Points on a hilly landscape, in no order, each with its height.
From any point a climber steps to the highest of the 4 points nearest to it. It stops when none of these is higher. Distance is the straight distance between rows; heights are no part of it.
K_191 height 621: [25,26,24,13,-40,16,-13,16,-41,13]
K_820 height 591: [6,29,15,5,-39,22,-7,19,-38,14]
K_758 height 531: [-15,-57,-2,10,15,-3,9,11,12,-3]
K_907 height 538: [-13,25,10,-28,-25,7,3,14,-8,7]
K_712 height 635: [-33,16,-13,19,12,-12,-32,-12,-9,5]
K_321 height 492: [-17,21,10,-31,-17,-13,3,13,-13,9]
K_827 height 602: [-13,3,12,-24,-20,-31,-15,2,-14,-9]
K_884 height 530: [29,22,-3,-18,6,-11,41,-4,3,-37]
K_299 height 608: [-11,8,10,-14,-9,-36,-12,-8,-3,3]
K_187 height 413: [-9,24,4,-29,-18,-3,7,0,-4,16]
K_625 height 556: [-2,-4,5,-4,25,-23,10,0,-3,19]
K_350 height 443: [26,16,0,-9,-23,14,4,-18,14,4]
K_622 height 598: [-20,-9,-3,36,16,-14,-29,3,6,8]
K_476 height 535: [38,16,15,-38,-13,11,22,9,-4,-29]
K_860 height 610: [-13,5,5,-15,-19,-31,-30,-12,-8,-13]
K_95 height 35: [10,17,-13,6,-5,13,16,-21,7,13]
K_53 height 564: [-6,-24,6,12,28,-13,4,11,0,11]
K_922 height 562: [32,11,23,-11,-38,24,-9,7,-10,-4]
K_315 height 500: [-23,-64,-6,4,9,-2,15,0,19,-9]
K_441 height 361: [-27,-49,-5,27,9,1,-12,10,20,-2]
K_228 height 558: [-4,-7,-12,14,28,17,24,8,-1,14]
K_135 height 494: [6,8,-10,10,24,15,21,-9,0,17]
K_984 height 570: [-3,25,13,-12,-33,23,-8,24,-15,8]
K_728 height 625: [1,18,-7,-8,-2,9,18,-10,5,17]
K_250 height 547: [-40,4,-19,26,29,-2,-27,7,0,2]
K_748 height 532: [25,40,-3,-20,-1,-3,42,2,8,-35]
K_473 height 554: [-13,-35,-7,5,31,15,22,19,3,-4]
K_369 height 529: [39,14,0,-19,-1,-14,30,-8,6,-33]
K_359 height 589: [-55,-9,-22,13,37,0,-26,20,-3,-1]
K_674 height 480: [-34,-64,-13,19,0,1,8,-17,22,-5]
K_56 height 622: [-26,17,-14,8,-2,-21,-37,-24,-6,-3]
K_621 height 426: [-26,-34,-3,25,14,-1,-17,12,18,-1]
K_880 height 541: [44,7,29,-27,-22,16,5,15,-13,-19]
K_68 height 560: [-42,8,-28,3,43,-10,-24,-1,-20,3]
K_807 height 324: [-1,23,-1,-17,-21,13,7,-5,6,11]
K_580 height 545: [9,20,15,-9,-42,22,-3,3,1,7]
K_108 height 582: [31,16,26,-1,-39,24,-8,11,-24,6]
K_226 height 631: [-50,-20,-15,28,12,2,-22,17,14,3]
K_576 height 337: [-40,-43,-6,23,2,2,-9,7,26,-4]
K_102 height 624: [-22,10,-11,19,10,-24,-35,-18,-3,4]
K_524 height 555: [3,-8,-19,23,24,30,20,4,3,-12]
K_998 height 528: [34,3,6,-16,-26,14,1,-16,9,-6]
K_929 height 615: [-11,3,2,10,7,-32,-26,-15,-2,4]
K_88 height 536: [38,5,3,-8,-9,-4,14,-24,12,-22]
K_16 height 559: [-9,-46,3,5,26,0,10,16,6,3]
K_746 height 614: [-3,-2,2,19,13,-31,-19,-8,1,13]
K_729 height 572: [-8,-23,3,26,21,-19,-18,9,2,9]
K_66 height 557: [-9,-21,-15,4,29,27,27,12,2,-6]
K_344 height 553: [-17,-46,-8,-3,26,11,26,13,8,-8]
K_607 height 539: [40,6,10,-26,-15,3,11,-6,2,-25]
K_551 height 518: [-13,-38,1,23,18,-5,-17,13,13,2]
K_894 height 270: [18,15,-16,14,7,16,17,-19,8,6]
K_675 height 498: [8,18,5,-14,-29,20,0,-7,6,7]
K_7 height 638: [35,5,-7,15,3,0,12,-24,9,-17]
K_634 height 613: [-9,6,3,0,-4,-36,-22,-18,-5,4]
K_976 height 551: [20,14,15,-11,-41,26,-12,3,-3,7]
K_899 height 640: [-27,-21,-1,33,14,-3,-26,13,10,7]
K_620 height 537: [-3,5,-8,5,23,-3,17,-2,-6,24]
K_944 height 359: [-5,14,-4,-12,8,-11,20,-9,0,25]
K_934 height 116: [12,15,-7,-9,-15,13,10,-18,8,17]
K_493 height 641: [-41,-5,-24,2,47,-11,-27,10,-19,-1]
K_735 height 550: [14,2,-15,26,19,28,17,-6,6,-9]
K_577 height 620: [-17,2,-5,25,10,-20,-31,-8,0,4]
K_503 height 549: [38,9,29,-14,-29,16,-6,16,-20,-5]
K_790 height 442: [-13,14,9,-33,-10,-24,4,1,-6,14]
K_850 height 548: [41,2,27,-17,-33,20,-8,8,-8,-13]
K_847 height 383: [31,11,-6,0,-15,9,8,-25,11,-10]
K_435 height 533: [32,30,1,-33,-4,5,33,5,-1,-35]
K_920 height 612: [-6,0,4,-1,0,-38,-14,-7,-2,10]
K_842 height 561: [0,-17,-2,4,31,-7,17,9,0,19]
K_256 height 552: [31,0,-13,23,10,8,11,-16,6,-15]
K_303 height 289: [-8,16,2,-21,-1,-12,14,0,3,19]
K_87 height 544: [42,0,16,-26,-25,13,1,4,0,-14]

For each start below, name the point where the climber stops.
K_321: K_191
K_850: K_191
K_16: K_899
K_790: K_712
K_894: K_7
K_369: K_191
K_842: K_899
K_625: K_899
K_350: K_191
K_746: K_712
K_827: K_712
K_576: K_899
K_929: K_712

Write out the way that a climber takes from each point below.
K_66: K_228 > K_842 > K_53 > K_729 > K_899
K_976: K_108 > K_191
K_920: K_929 > K_577 > K_102 > K_712
K_187: K_907 > K_984 > K_820 > K_191
K_880: K_503 > K_108 > K_191
K_315: K_16 > K_53 > K_729 > K_899

Two climbers start at each pair of points below. Name the first point that both come to, or write -.
K_735 / K_473: K_53
K_674 / K_344: K_16
K_580 / K_476: K_191
